Points on a hilly landscape, in no order, each with its height.
From any point a ball rolls to the lowest of the 2 points nearest to it. It stops when none of these is lower. Distance is the straight distance between rows; heights are no part of it.
zugam: [ 11 -52  15   4   0  -7  51 -10  16 -28 -11   0   8  38  49 -21  19   1
  12 -42 -38   1  -3  -5  55  11 -25  22 -18  35 -10  42 -24 -13   1   6
  29 -15  24   8 -41  36 -35 -39  26   0  16  33 -18  37 -39  81  14 -30
  15]  height 576
Fabo: [-38  -1 -14  12 -21   5 -28 -10  15  55  28  11  13  14 -18  29 -17  11
  -5  60  21  -1  -5  75   4 -42   8 -15  26 -48  18 -65  36  13   4 -13
 -58  24  11   4  32 -18  12  11 -27  16  49 -42  44  16  28  31 -19  18
   0]  height 364
komi: [  1  61   2 -18 -32   5 -33 -26 -42 -12  69   6  21 -26 -29   3 -19 -20
 -21  -3  39  -3 -33  21 -50 -18  23 -44  -3 -26  -3 -22   7  15  29  59
 -30   2 -37 -19   3  13  43   3  -3   8   4  -2  18 -89  29 -41   3  11
  45]  height 507
Tafur: [-37  29  -2  -6 -32  14 -33 -23 -22 -18  43   2  13  -7 -17   1  -9  22
 -10  77  48  -1 -31  55 -10 -51  -2 -32  25 -34  36 -84  48  10 -32   2
 -35  -8  -9 -28  54 -28  10  16  10 -17  40 -38  41 -10  19 -24  20  20
  -7]  height 606
vun: [ 44 -21 -27   4   4  -3  13  33   9  16  20 -12  43 -22   0   4 -26 -60
 -26 -34 -28 -11   1  75 -27  -2  14  12 -24  37 -18  27 -48 -19  50   9
 -12  33  37   6 -62  10  -4 -16 -13  59  11  -8  22  -1  34  56 -22  -1
  51]  height 630
mipu: [-14 -11 -12  35  -5   7 -12  16  29  60  38  -6  17  -4   0  27 -29 -29
 -30  27  10  12 -10  85  -3 -24  10  -3   2 -26  18 -13   9  11  24 -18
 -49  34  20  31  -6   2  -2  17 -49  30  59 -37  44  15  36  59 -24  -3
  21]  height 474
vuv: [ 36 -12  -4 -23  93 -17  38  34   4  10 -63   6  27 -26 -39   9  12 -17
 -16 -31 -70 -17  67   2 -12  12 -14  39   7  53 -14  22 -60  -7  30 -13
  20  -9  13  -7 -46 -27   6  -7   4  37 -62 -42 -63  26  30  13  14  20
   4]  height 378
fubep: [-42  40  14 -36  -8  10  -6 -28  -5  34 -16  10 -39  32 -27  10  32  42
  18  -7   4 -25 -10 -57   9  48  34  -8  35 -31 -14   3  29  16 -29  25
   9  -4 -51 -23  16  11  21   5   4 -18 -47  13 -28  10 -36 -55 -23   8
 -28]  height 295
Rodet: [-18 -23  -4  33  -1  -2   7  17  20  42 -14   3  15 -16 -18  34 -18 -12
 -10  36  16   8  31  33  -6 -15 -18   7  29 -26  14 -33  14  -8  -1 -31
 -29  21  26  24  18 -32  -8  14 -18  16  13 -39  27  36  30 -13   1   4
 -18]  height 543
kovis: [-20  -1  35   4  30   2  -7  -2  16  -6 -57  -4  -5 -32 -25  22   2  44
  11  42  10  22  49 -62  17  12 -32  15  29 -20  12 -20  19  -1 -64 -50
  24 -24  -1  15  37 -39   3  26  18 -40   3 -13 -15  30  -3 -43  30  -6
 -59]  height 95
Rifi: [ 36 -10   2  19  26 -13   4  40 -19 -72  -1 -34 -11 -54   9 -26  -6 -27
  -7   3  20  16   2   2 -28 -19 -45  11  -9  20   9  -1  -6 -35  -4 -37
  22 -13  12  16   0 -29 -10  22  11 -17  20  -6 -12 -39  19 -53  65   4
  -2]  height 434
Peke: [ -6  12  15  23 -29   4 -22  -5   6 -35  28 -19 -18  -1  31 -47   2  10
  11  29  21  12 -50  -7  16 -27  -3 -22 -26   3  19  -6  34   9 -12 -21
   5  -3  -6   6  25  10  -7  13   6 -31  42  29  25 -20 -32 -11  26  -5
  -1]  height 371
lov: [-25  11   0  30 -29  -1 -26 -12  -8 -23  51  -6  16 -19   0 -13 -12   3
  -8  88  42  18 -53  58  -7 -51  -3 -22  -2 -20  43 -68  39   7 -34 -24
 -34 -16   1  -5  59 -26   4  27   5 -11  70 -43  45  -7  27 -13  42  15
  -2]  height 599
nole: [ 27 -16  -3  28 -17  -3   1   6 -16 -71  22 -47 -29 -35  34 -75  -3   6
  14  19  17  24 -44 -21   0 -27 -22  -7 -32  30   5   3  32 -11  11 -24
  26 -18  -5  22  11   7 -16  23   7 -21  41  28  -2 -49 -10 -21  47  -9
  14]  height 753
Buk: [-21  28  -5 -15 -41   4 -18 -28   7   8  17  16 -29  51  36 -26  18  24
  12 -19  -5 -12 -45 -20  31   9  44 -32 -24  -8 -16  17  11  25  -1  28
   8  -1 -10 -19  -3  45   2 -19  -3 -14  -4  44  15  -4 -49  17 -46   1
  12]  height 192
Novem: [  0   0   9  38 -18   2 -12   6  10 -37  14 -20  -5 -15  31 -23  -6  -3
   9  37  27  21 -34   0   1 -25 -19  -5 -15  -8  25   0  22  -4 -21 -35
   5  -1  14   9  32  -8 -11  17   6 -22  44   1  28  -4  -5 -18  34  -2
  -7]  height 387
furi: [ 11 -16 -19  21  -9  -5   1  35  18  36  25 -11  31  -4   4   5 -25 -43
 -31 -11  -7   4 -10  71 -18 -11  18  12 -24  14  -3  27 -27  -3  38   2
 -26  29  34  27 -32  11 -12  -1 -23  42  29 -19  38  13  27  67 -28   1
  50]  height 575
Zes: [ 24  14 -28  11  -5 -13 -12  12 -16   2  49   4  55 -46  -7  19 -25 -55
 -23 -14  30  10  -1  38 -65 -17   7 -17  -7 -15  -1  -9 -18  -1  26  21
 -36   6  14  12 -14  -2  28  -7   3  41  25 -19  32 -63  54  -1   0   2
  38]  height 167
lalev: [-19  61 -11 -23 -29  11 -28 -20 -26   4  71  12  30 -16 -29  18 -19  -6
 -13  19  47   4 -31  48 -37 -36  19 -42  17 -34   8 -54  18  15   7  38
 -39  -3 -32 -19  23   4  40   5   3   6  11 -21  35 -62  28 -25  -6  11
  35]  height 479
muk: [-20   4  -9  38 -26  -8 -20   3  17   7  31 -11  13   0  16   2  -9  -6
 -11  55  34  23 -32  49  -8 -39  -2 -13  -7 -22  32 -39  25   3 -10 -22
 -34  -3  20  14  37  -4  -3  18   3   4  53 -24  45  -6  20   8  24   4
   4]  height 589
zos: [-10  -1  23  17  -6   7  -5   1   2 -36 -14 -12 -18 -12  10 -10  -2  16
  14  37  27  13   1 -35  18  -8 -31   0   3  -4  19 -13  32  -9 -40 -40
  21   2   1   6  40 -12 -10  17  15 -40  32   8  13  14 -13 -35  32   2
 -37]  height 407
letep: [-40  51  -3 -37 -33  12 -20 -23 -15  26  30  25  -9  19 -35  21  10  22
   3  17  38 -26 -12  12 -29   0  21 -40  31 -53  11 -49  29  11   1  35
 -18   6 -35 -35  28  -1  21   6   3  -1 -18 -10  13 -18   6 -46 -15  26
   3]  height 408
Kuzit: [ 23 -30 -18 -18  25  -5  31  14   4   7 -29   7   6  18   1   8   3 -14
  -3 -45 -51  -8  21   5  10  15  12  31 -12  45 -25  35 -54   5  27   7
  16  16   7  -9 -42   1 -14 -15  -3  29 -49   0 -25  33   5  39 -15   3
  14]  height 574
ratu: [ 31  23   2 -16 -39   5 -28 -18 -37 -52  35 -22 -39 -18   6 -69   8   8
  -4  -2   0 -11 -49 -24  -8  13  20  -2 -27   9 -22  -8  19  -4  43  49
   7 -14 -41 -19 -15  34  15  13 -16  -5   8  42 -19 -88 -20 -55  22   3
  30]  height 591
navos: [ 34 -24   3  21  -8   0  11   3 -14 -70  15 -41 -24 -24  47 -65  -2 -10
  20   1  -2  14 -42  -2  14 -24 -18   1 -38  43  -3  27  11 -23  12  -7
  33 -33   3  17 -15  16 -30   1   8 -16  36  41 -11 -49 -20   6  48 -23
  16]  height 747
ruvu: [ 26 -15 -17  35  25 -27  18  56  12 -18   7 -12  36 -34  14  -3 -13 -51
 -22  -3   0  17  11  46 -41 -15 -39  17 -15  14   6   3 -25 -34  -3 -41
   2   0  52  22 -18 -24  -9   4  13  13  25 -22  14  -6  31  -4  40 -10
  15]  height 382
gizen: [-31  28  32 -38   9  11 -11 -26 -17  -2 -14   0 -51  19 -20  -8  23  37
  14  -7   3 -18 -11 -73  10  45  -1   9  22 -14  -6   5  26  10 -24  16
  19  -6 -52 -17  22   8  25   8   2 -29 -38  18 -49 -10 -36 -70   5   3
 -33]  height 266
tez: [-51  10  -9   6 -48   8 -32 -30  13  47  13  20   7  14  -9  14   0  32
   9  76  21  -1 -14  57  26 -28   8 -14  33 -49  18 -82  58  13 -33 -12
 -37  10  17 -12  46 -28  -2  16  -4  -4  45 -28  37  33  -1  17 -12  14
 -19]  height 316
Bag: [  7 -32  -4  40  -5  -7  18  45  34  38  -3 -15  18   1  12   1 -26 -37
 -32   1  -3   9   0  77   5  -6 -22  19 -10  12   9  19 -14   0  16 -24
  -9  29  53  37 -30  -2 -24  17 -27  28  30 -20  38  43  15  67 -14  -2
  25]  height 514
nadi: [ 45 -25 -20  19  21  -9  29  30  -4 -39  10  -6  11  -7  28  -9  -9 -38
  -6 -25 -44   0 -10  43 -11  -2 -15  21 -41  42 -20  30 -46 -37  22   3
  24  -7  36  -5 -56   9 -17 -23  13  18  -8  10  -1 -15   8  17  38 -18
  31]  height 673
ler: [-13  44  -6 -32  -6  -3  -6  -8 -37  30  23  19  17 -14 -47  41 -12  -5
  -4 -18  34 -24  11   1 -58  12   9 -23  45 -43  -1 -25   4   4  22  48
 -23   4 -37 -27  10   2  45  -5  -1  20 -47 -12  -2 -36  33 -54 -20  12
  10]  height 302
bupog: [-21 -13  13  21   0  -1  11  -5  27  32 -42   6   0   5  -8  11  -7  17
  16  26  -8  12  33 -31  28   9  -8   7  21 -13   0  -6  20   7 -35 -39
   4   2  12  20  31 -19 -12  12   5 -17   0  -6   9  53 -17   1   1 -11
 -45]  height 205
keres: [-42  43  -7 -30 -34  15 -28 -19 -12  22  55  27  17  10 -32  24  -3  16
 -10  25  40 -14 -22  35 -21 -27  19 -48  32 -45  10 -73  35  18  -6  28
 -36   4 -21 -35  31  -1  22   7   3  -3   6 -25  29 -32  10 -19 -16  20
  12]  height 445
Kesit: [-48  18  -9 -13 -43  15 -30 -29  13  48  -5  26  -8  17 -22  15  10  42
  19  56  23  -7   0  21  30  -9  16 -21  42 -55  14 -78  55  18 -31  -5
 -22   5  -3 -21  45 -34   0  15   4 -13  12 -24  14  35  -5 -11 -22  27
 -37]  height 282
Kip: [ 30  28 -12 -20 -26  13 -30 -15 -30 -32  36   0 -31   1  15 -26   9 -10
  -6 -13  -8 -18 -46 -10 -12  18  35  -2 -32  11 -22  15 -12  -5  30  57
  12  -2 -32 -24 -32  28  17 -12 -15  -1  -9  40 -14 -64  -7 -36  -5   4
  28]  height 564
Levo: [ 26 -14  12   9  41   1  10  23 -19 -72 -18 -22 -26 -28   9 -26   0  -2
   3 -10   5   8  15 -26  -6  -9 -44  22  -3  33  -4   9   1 -38  -4 -19
  34 -16   6  15  -4  -9  -8  11   7 -24   7  21 -30 -37   0 -37  45  -8
 -16]  height 459
sikuv: [ 35  20 -27 -23  16  -5 -10   0 -47  21  17  12  28 -31 -41  46  -5 -35
 -13 -45  11 -18  26   9 -69  29  26  -7  24 -16 -13   1 -22   2  39  54
 -16  16 -26 -27 -28   3  46 -27   3  38 -41 -12 -15 -50  53 -38 -29   6
  22]  height 162
bis: [ -8  -1  -6  -7  10  -8  14  -9  17  34 -42  11  -7  21  -8  11  20  26
   4 -27 -30  -9  20 -50  19  24  14  10   7  12 -12  28 -11  18 -13   7
   7  -1 -20   4   4  -5  -6  -7  -3  -4 -49   4 -23  41 -19  12 -28   3
 -27]  height 372
Danon: [-26  30   5 -22 -18  14 -20 -30  -6  -2  11  11 -42  42  14 -19  24  26
   9 -18   7 -23 -33 -38  14  26  30 -22  -7 -15  -8   7  19  18  -6  25
  14  -3 -32 -22   7  33  18  -5  -6 -20 -21  34 -11 -15 -45 -35 -22   3
 -11]  height 284
Nemav: [ -7 -26   3   7 -28  -2   8  -6  27  46 -15   2   2  42  22  -8 -11  -7
   7 -27 -16  -6 -11  24  42  11  21   5 -10   8  -4  41 -18  24  16   2
 -10  31  21   6 -27  16 -26  -5 -26  19  -9   7  15  59 -24  81 -55  -3
  15]  height 340
gati: [ 32 -36   9   5  45   2  36  22 -10 -78  -9 -11 -11  -6  33 -25  -8 -17
   6 -25 -30  11   3   8  14  -1 -38  22 -29  58  -9  34 -38 -40   9  -7
  40 -37  15   1 -36  12 -26 -20  14 -18   3  26 -36 -19 -14  16  51 -24
  16]  height 717
pinu: [ 26 -45   5  23   6 -10  46  13  13 -35   6  -8   9  25  49 -14   2 -18
   3 -32 -38  11 -11  26  33   6 -23  28 -34  46 -17  43 -35 -16   6  -3
  28 -17  43   9 -44  28 -35 -29  23   3  12  22  -7  19 -19  66  32 -24
  33]  height 614
doke: [-12  -6  -5  20 -45  -2 -10 -12  26  41  10   5  -3  50  33 -14  -2   4
   6 -11 -10   0 -21  14  31  -5  27 -11 -21  -9 -11  27  -2  20  18   3
 -10  24  19  10   2  29 -15  -7 -12   3   3  20  35  34 -22  65 -40   0
  21]  height 211
nale: [ 12 -20  19 -22  58   0  26  -3  -5 -37 -46   2 -10   9  17  -8  14  20
   4 -27 -34   8  28 -52  20  17 -27  26 -15  46  -7  29 -28 -14 -13  -6
  47 -29  -1   0 -18   6 -11 -17  13 -22 -16  18 -61  -2 -18  18  13 -15
 -15]  height 502
Mav: [-27 -19  23   7   2 -10  20 -15  37  35 -61   5  -1  19  -6   4   5  32
  16  13 -18  12  37 -44  55  15  -9   7  23 -14   2  23  14  21 -35 -39
   7  -6   3  14  21  -7 -17   4   0 -26  -3   6  -1  68 -39  40 -17 -33
 -41]  height 197
givu: [-21   3   8 -11  13  -2   5 -11  26  46 -48  10 -12  15 -25  16  16  35
  13  -6 -21  -5  33 -54  25  20  22   5  33 -15 -15  14  13  25 -24  -7
  -1  -5 -25  18  20 -26  -1  16 -10  -5 -49  -5 -25  54 -16  -4 -22   9
 -40]  height 306
Ginib: [-40  18   6 -23  -6   4  -2 -30  16  52 -29  15 -19  31 -25  13  35  42
  13  -7 -15 -25   9 -58  35  38  44  -6  33 -23 -20  17  29  26 -37  14
   6  -7 -48  -3  25   5   9   3  -3 -20 -51   8 -29  43 -48 -12 -40  13
 -33]  height 231
Fufas: [ -8  24 -25   9  -8  -5 -11  -3 -11   7  68   7  48 -37 -22  32 -38 -16
 -16  17  48  15 -11  66 -61 -46  -2 -32  17 -35  14 -55   8   8  15   6
 -49  -3   6  16  24 -17  29   2  -4  28  41 -42  36 -55  57   0   4   6
  21]  height 326
Birut: [-11   9 -13   7 -19   1 -14   1  11  21  10  13   1   7  -1  20   0   1
  -2  28  23   2  -1  14 -11 -18  11 -12   8 -37   7 -29  13   1  -4  -1
 -28  11   5  -9  23 -10   3   1  -6   5  10 -18  28  10  14 -20  -7  17
  -9]  height 506
puge: [ 18 -41   1  -2  -4  -6  33 -14   5  -8 -17  10  -3  40  29 -16  11   4
  18 -52 -36  -6  -4 -12  49  22   5  22 -18  36 -14  38 -34   6  17  19
  18   7  15  -3 -37  32 -27 -33   8  14 -16  27 -12  39 -24  79 -12 -18
  17]  height 521
pofem: [ 26  40  -8 -31  17  -8  -7  -6 -58  10  13  12  16 -27 -51  51 -16 -24
  -7 -37  21 -16  25  -3 -82  34   2   0  46 -26  -2 -11 -16   2  23  54
  -8   6 -40 -28  -4   2  48 -15  -5  26 -48 -18 -26 -64  51 -62 -10   4
  10]  height 232
tuf: [-33  -5  18  17  12   1   0  -4  19  19 -49   8   4 -13 -24  33  -9  26
  20  56   3  17  38 -29  24  -6 -18  10  37 -36  14 -37  31  -1 -58 -46
   1 -14  13   5  42 -50  -4  22  12 -22  13 -23   9  50   5 -27  18  -2
 -58]  height 145
vope: [ 13  12 -13   1 -15  -4 -16   9  -8 -17  17   3  -4   3  23  -4   4 -12
  -2  -4  16   2 -26  -1 -29  -9   6  -8 -25 -10   9  11  -6  -6   8  10
   0   7   3  -4   2   7   2  -2   1   1  -2  12  15 -27   6 -19   2   3
  10]  height 425
Kufi: [ 52 -20 -45 -21  -8  12   5   4  -7  19  25   1  22   3  -9  16 -17 -42
 -13 -42 -40 -24  -2  39  -9  10  60   7 -33  38 -29  37 -50 -10  70  40
  -2  41   6 -22 -63  24  -5 -38  -9  50 -22   9   5   0  30  52 -40   9
  59]  height 723
Luru: [-18  13 -20  -6 -17   9 -14   0  -8  46  21  17  22  -3 -35  36 -10 -11
   1   5  25 -10  16  24 -32 -16  13 -21  34 -44   3 -37  11   5  27  18
 -41  16  -6  -6  16 -16  24   3 -17  27 -12 -30  15  -4  28 -12 -32  26
   6]  height 452
vugo: [-11  -4  51 -22  43   7   2 -14   0 -21 -53  -7 -21 -10  -6  -7  17  57
  11  13  -4  10  44 -98  35  24 -33  11   7  15  19  18  20  -3 -47 -33
  32 -32 -16  11  24  -7  -4  14   9 -52   8  16 -44  16 -37 -16   0 -24
 -59]  height 126
Nuse: [ 29 -15  -2  37  22 -24  13  47   4 -47   0 -25   2 -31  28 -22  -6 -42
  -9  12   5  20 -10  26 -28 -24 -45  12 -23  23  14   6 -12 -36 -15 -41
  18 -10  36  20  -9 -14 -19   7  14  -3  30 -10   3 -19  16 -19  57 -13
   8]  height 414
dadol: [-31  29  21 -10 -39  17 -27 -31   4 -29  23 -15 -44  25  17 -42  15  32
  18  12  22 -15 -45 -31  29   2  20 -38 -11 -11   2 -14  45  17 -12   5
  14   2 -31 -16  21  30   7   9   3 -38  14  36  11 -14 -54 -31  -7   6
 -13]  height 334
semev: [-13 -17  -7  50  -7 -14   3  17  29  35  13  -9  21  -6   7  16 -20 -15
 -17  55  15  16  -3  56   2 -22 -16   4   1 -28  24 -28  16  -6   1 -36
 -31  13  38  31  21 -17 -11  21  -8  17  51 -35  42  22  32  19  13   6
 -11]  height 570
bog: [ 28  -8  -6 -12  73 -14  20  37  -2 -17 -48  11   8 -15 -23   9  14  -9
 -12 -31 -45  -3  50 -15 -25  12 -18  34   3  36 -11  15 -45 -24   6  -6
  24 -13  13  -4 -30 -22   0  -8  12  14 -54 -19 -47   5  25 -11  17   2
  -7]  height 294
Ribi: [  4 -42   4 -12 -18  -2  28  -5  26  21 -29   0  -1  42  19  -9  -1 -12
  12 -46 -31  -7   6  11  58  21  10  21  -1  26 -11  48 -44  27  20   6
   1  30  12   9 -41  18 -34 -15 -16  24 -19   8 -11  67 -21  92 -31 -12
  18]  height 438
vur: [ 11   1 -27  30   1 -14  -1  18  -1  14  56  -8  55 -46  -3  24 -30 -50
 -26   2  27  13  -3  64 -61 -30  -9 -16   7 -16   4 -32  -7  -1  21  -1
 -45   6  27  36  -4 -10  17  -3  -9  45  43 -43  41 -34  56   9   2   4
  32]  height 252
met: [-45  11  13  -2 -29  12 -12 -25  21  30 -20  19  -8  17 -20  11   8  36
  31  50  14   3   9 -21  32   2  12 -19  26 -48   9 -48  50   5 -51 -22
   5  -4  -5 -10  41 -20  -3   8   7 -24  11 -10   7  41 -26 -24  -8   1
 -50]  height 242
topof: [-36  19  13 -13 -21  12  -1 -27  12  30 -17  12 -25  35  -6  -5  18  39
  29  11  -4 -10   0 -55  42  16  24 -21  17 -27   4  -2  33  19 -36 -10
  13  -7 -23  -7  27  17   2  -3   3 -33 -17  17  -2  30 -54 -11 -31   0
 -43]  height 148
zudo: [-23  -6  46  17 -14  16 -11 -16 -18 -57  -9 -29 -23 -34 -16 -25  -3  38
  25  62  30  12   8 -39  24  -7 -27  -4  19 -13  25 -47  50 -10 -51 -45
  20 -13 -17  -4  50 -23  -2  35  25 -50  30   1  17   9 -20 -55  42   1
 -46]  height 421
vad: [  4  10  21 -37  41   6  11 -23 -10  -2 -47   8 -25  21  -2   5  35  40
   3 -29 -32 -14  12 -81  14  46   4  28  -2  28 -16  36 -12   7 -21  21
  28 -23 -37 -11   4   9  13  -4   7 -12 -52  17 -73   1 -24  -8 -19   1
 -30]  height 380
gokun: [ 31   1 -24 -13  19  -4  -4  17 -14  -6 -10  11 -11  -3 -10  16  11 -18
  -9 -32  -2  -8  24 -16 -37  16   0  21   3   7   1  11 -26  -9  14  19
   3   3  -6 -12 -25  -3   8  -8   4  20 -42   3 -11 -15  26 -29  -9   4
   3]  height 662
padam: [-16 -23  36  -8  12 -11  30 -18   9   5 -50   1  -3   9   9  -2  14  42
  16  14 -14  14  31 -71  65   9 -25  12  -2  -4  22  25  15   6 -56 -46
  12 -24  11  15  15   9 -25   0  18 -56  16  28  -9  56 -52  33  -7 -39
 -39]  height 104
gamev: [ -9  20 -26   1  -9   7 -20 -10  -7  40  51  11  49 -24 -28  37 -31 -20
  -9   2  34   4  10  51 -41 -30  11 -33  24 -43   1 -45   3  13  31  17
 -52  18  -3   6  19  -8  31  -1 -16  40  17 -40  39 -34  46   7 -22  22
  26]  height 386
megup: [ 25 -40  16  13   8   8  34   4  -8 -77   7 -29 -20 -12  60 -48  -4  -9
  15 -20 -15  11 -20  -2  31 -17 -41   6 -34  50   0  42  -8 -34   8  -4
  35 -40   7  16 -32  23 -36 -18  11 -27  34  44 -27 -25 -32  36  47 -32
  22]  height 735
Gul: [-21  13  40 -24  14  14  -8 -20 -12 -11 -29   0 -35  13 -10  -7  24  49
  15  -2  -3  -2  13 -87  26  27 -15   5  12   3   3  17  20   2 -37 -15
  25 -18 -34   0  26   7  17   7   0 -42 -11  24 -38  -1 -44 -31  -6  -9
 -46]  height 206
Vure: [ 23  -9 -36 -29 -18  14  -4  -4 -13  36   1  12   0  15  -5  16  -3 -20
 -10 -44 -30 -25  -4  14  -1  14  60   0 -21  19 -29  40 -40  16  54  50
 -11  31  -6 -23 -45  19   8 -24 -22  39 -37  11   1  10  18  37 -61  21
  31]  height 765
fumaz: [-15  22  17   9 -41  13 -23 -30   5 -27  25 -13 -20  24  35 -52  11  14
  17  25  19  -2 -59 -19  33 -12  19 -39 -26   2  17  -4  39  20 -17  -9
   7   1 -10  -3  21  31  -4   4   2 -39  37  27  26  -7 -53  -4   0  -2
  -2]  height 355
fufa: [-10 -10 -15  20  -7  -3   2  12  25  38 -13   9  10   5   0  16  -8  -9
  -4   9   4   1  16  23  -8  -3  -5  -1   7 -16   5  -9   5   3  10 -18
 -24  22  19  13  14 -14 -12  10 -19  18  -2 -14  28  32  18  -3 -18   4
  -7]  height 508
fim: [ 10 -38  -2 -21  24  -3  35   4  19  20 -40   5   2  28  -8   4   3  -3
  -1 -47 -54  -7  27  -2  38  24  12  28   1  44 -15  44 -53  30  23   5
  12  18   3   0 -44  -3 -26 -14 -10  26 -45  -1 -35  66 -16  73 -22   2
  10]  height 518
kasu: [-42  17  24  -4 -31  22 -14 -31  10   8  -9   4 -15  29   2  -9  13  39
  31  35  12  -1 -15 -43  44   5  15 -26  10 -33  17 -21  50  11 -51 -24
  11  -6  -6 -19  37  15  -4   2  13 -47  22  23  16  33 -57 -25 -17  -7
 -44]  height 203
begar: [ -9 -15 -15 -20  -8   2  12  -9  10  42 -35   6 -15  33   6   0  11   8
  10 -39 -28 -16   6 -19  37  26  40   3  -3  12 -22  42 -18  33  13  16
  -3  17 -18  -7 -13   6 -14 -11 -18  15 -58  14 -13  51 -21  44 -55  12
  -3]  height 456
pituv: [ 45 -33 -26 -11  22   4  25  25  -4  19   3  -6  26  -6 -11  17 -20 -53
 -11 -45 -49 -15  15  59  -5  10  22  19 -25  49 -25  34 -69  -7  65  13
   4  40  30  -9 -73   8 -10 -27 -14  48 -17  -7  -1  22  28  57 -18   8
  48]  height 677
vef: [ 26 -12 -27 -14  18  -6   7  17  -4  15 -28  16  -5   4 -16  19   8 -18
 -11 -37 -27  -6  22  -6 -16  16  18  21   2  15 -19  25 -31  -2  25  20
   2   8  -3 -11 -33  -1   3 -15  -3  33 -54  -3 -13  15  22   5 -26  10
   6]  height 627
Sizo: [-16  40   9 -30 -12   2 -13  -8 -38  12  14  17  -6   3 -40  26  10   7
  -4   8  35 -17  -2 -15 -43   7   1 -21  35 -39   5 -29  14   6   5  34
 -10   3 -37 -34  19  -4  28   8   0  -7 -42 -14 -10 -29  12 -71   0  19
  -4]  height 358
keb: [ 35  21 -24  -7   1  -6 -14   3 -27  -6  37   7  38 -39 -22  30 -14 -44
 -14 -30  24  -4   7  18 -73   2  13 -21   1 -14  -7  -4 -22  -4  38  44
 -11   7  -7 -15 -22   0  34 -19   3  34 -11 -14   9 -65  52 -33 -10   4
  31]  height 29
mev: [-31   1 -17  17 -16  15 -19   9  12  60  33   4  17   3  -8  32 -21  -9
  -8  29  24   7   0  76  -7 -34  16  -9  15 -37  12 -40  11   8  24 -10
 -57  31  10  16  18 -12   5   9 -34  28  42 -38  43   1  35  38 -26   7
  16]  height 417
zek: [ 36 -21  -8  11  12  -5  18  25   0 -51  -4 -10  -7  -6  41 -13   1 -25
  -1 -18 -16   8 -10  11  -7  -5 -19  14 -32  34  -4  28 -28 -27   7  -4
  29  -7  10   4 -27  10 -16 -15   6  -4   0  26  -7 -19  -6   5  31 -13
  15]  height 697
mevu: [-12   6  41  -2  54   2   2  10   6 -25 -61 -10 -13 -29  -8   2   6  37
   4  16   5  25  46 -68  11  15 -47  20  13  10  11   1   9 -11 -57 -47
  37 -26   0  15  24 -34  -7  19  18 -44   3   1 -36  19  -6 -32  30 -12
 -49]  height 34
Dib: [ 19  -8   2   1  54 -15   8  35   7 -20 -42   2  -1 -10  -8   6   7 -11
 -11 -21 -18   6  40 -19 -19   5 -38  28  -3  27  -2  12 -31 -22 -12 -15
   9  -6  25   8  -9 -23  -2   3  14  -1 -25 -12 -27   3  19 -21  24  -5
 -16]  height 210
Mag: [ -5 -20   2  36 -16  -6  10  16  32  42 -14  -3   6  20  15   0 -16 -13
  -6   6  -3  13   4  37  14  -4  -5  18  -5  -5   1  16  -7   8  15 -22
  -9  26  37  26  -4  -7 -25   9 -18  21  13  -7  29  40  -2  44 -20  -9
   2]  height 454
fetu: [ 28  -3 -18  15   3 -15  -8  25   0 -26  13  -1  15 -22  13   1  -3 -33
 -11  -9  15   4  -4  15 -43 -13  -4  -2 -23   0   3   5 -18 -19   9   4
   2   4  18   4  -9  -9   3   6   3   8   1  -4  11 -33  22 -25  21  -4
  12]  height 379
darel: [ -6  18  26 -39  39   1  -3 -15 -15   8 -40   1 -30   4 -25  11  31  41
  -2 -23 -18 -20  14 -76  -2  52   0  31  12  10  -4  22  -1   4 -19  17
  18 -22 -51  -8  11  -9  27   6   6 -12 -55   6 -71  -7 -16 -49  10   2
 -26]  height 323
tep: [ 43 -41  -3  22  15 -13  47  27  11 -35  21 -12  19   3  37 -17  -3 -38
  -1 -28 -51   9 -13  49   6   7 -21  23 -48  49 -21  38 -51 -25  23  -1
  28 -15  43   1 -66  25 -29 -25  24  22   4   7   5   7  -4  60  43 -14
  49]  height 645
dak: [ 18 -14 -19  21  21 -22   5  37   7  -6   0   3  22 -19   1  17 -11 -40
 -18 -14   7   4  26  20 -42  -9 -19   7   3   2   1  -3 -17 -22   8 -16
  -9   5  31  13 -10 -15  -3   2   0  14  -3 -17   9  -7  32 -25  11   1
  -2]  height 322
Pifu: [ 28 -34  19   0  34   9   5   4 -33 -87 -16 -33 -41 -24   9 -51   8  23
  13  -7  -8  -1  12 -49  10   7 -42  28  -4  54 -24  15  24 -39  16  -1
  44 -42 -12  14   6  19  -9  12  10 -41   6  36 -49 -59 -17 -30  45 -12
 -10]  height 487
kini: [ -8   0  18   2  54 -12   5  20   9 -21 -50   1  -7 -22 -20  13  12  11
  -8  -8  -3  16  47 -45 -16  12 -41  22   9   9   6   1 -11 -16 -33 -31
  22 -12   5  14   7 -36   1   8  16 -14 -21 -16 -31  10  15 -38  32  -3
 -36]  height 125
gub: [  9 -14  25 -35  52   2  32 -25  -4 -24 -41  12  -9  20  12  -2  36  43
   6 -30 -41  -3  29 -69  29  34 -20  31  -3  49 -14  40 -26   0 -24  12
  44 -42 -17  -8 -14  18 -12 -20  18 -13 -34  27 -78  14 -32  32 -11 -18
 -15]  height 453
kugu: [-12  11  -6   2 -47  -7 -21 -23  13  18  22   8 -12  49  45 -29  10   9
   5  -8  -1   4 -47   1  32 -14  44 -23 -35  -7 -11  26   5  25   7  17
  -9   2   6  -1   4  40 -10 -14  -6 -10  14  34  38  12 -35  47 -32  -2
  27]  height 74
timi: [ 19  48  -6 -15 -35   3 -34 -18 -31 -19  60   8  -8 -10  -4 -27   6 -19
 -12  -3  26  -8 -44   1 -26 -12  40 -29 -28  -3  -3  -1  -5  11  27  56
 -23   3 -33 -19 -11  20  24  -1  -4   2  10  19   8 -77   6 -37   3   5
  43]  height 532

Call two points neighbours if one is among the 2 nearest of the other. Go from one point of each pair to the other, from neighbour to neighbour, staying as low as possible. Name the highest point that can't be avoided.
keb / dak -> Birut
mevu / dak -> semev
topof / padam -> fubep
Mag / dak -> fufa
topof / kugu -> zudo
padam / mevu -> vugo

Write out the way that a ball takes from each point below.
nole -> Peke fumaz dadol Danon Buk kugu
Kufi -> pituv vun furi Bag Mag
timi -> komi lalev keres letep Sizo ler pofem sikuv keb
lov -> muk semev Rodet fufa Birut Luru gamev Fufas vur Zes keb
megup -> gati zek nadi tep pinu zugam puge Ribi Nemav doke kugu
Tafur -> keres letep Sizo ler pofem sikuv keb
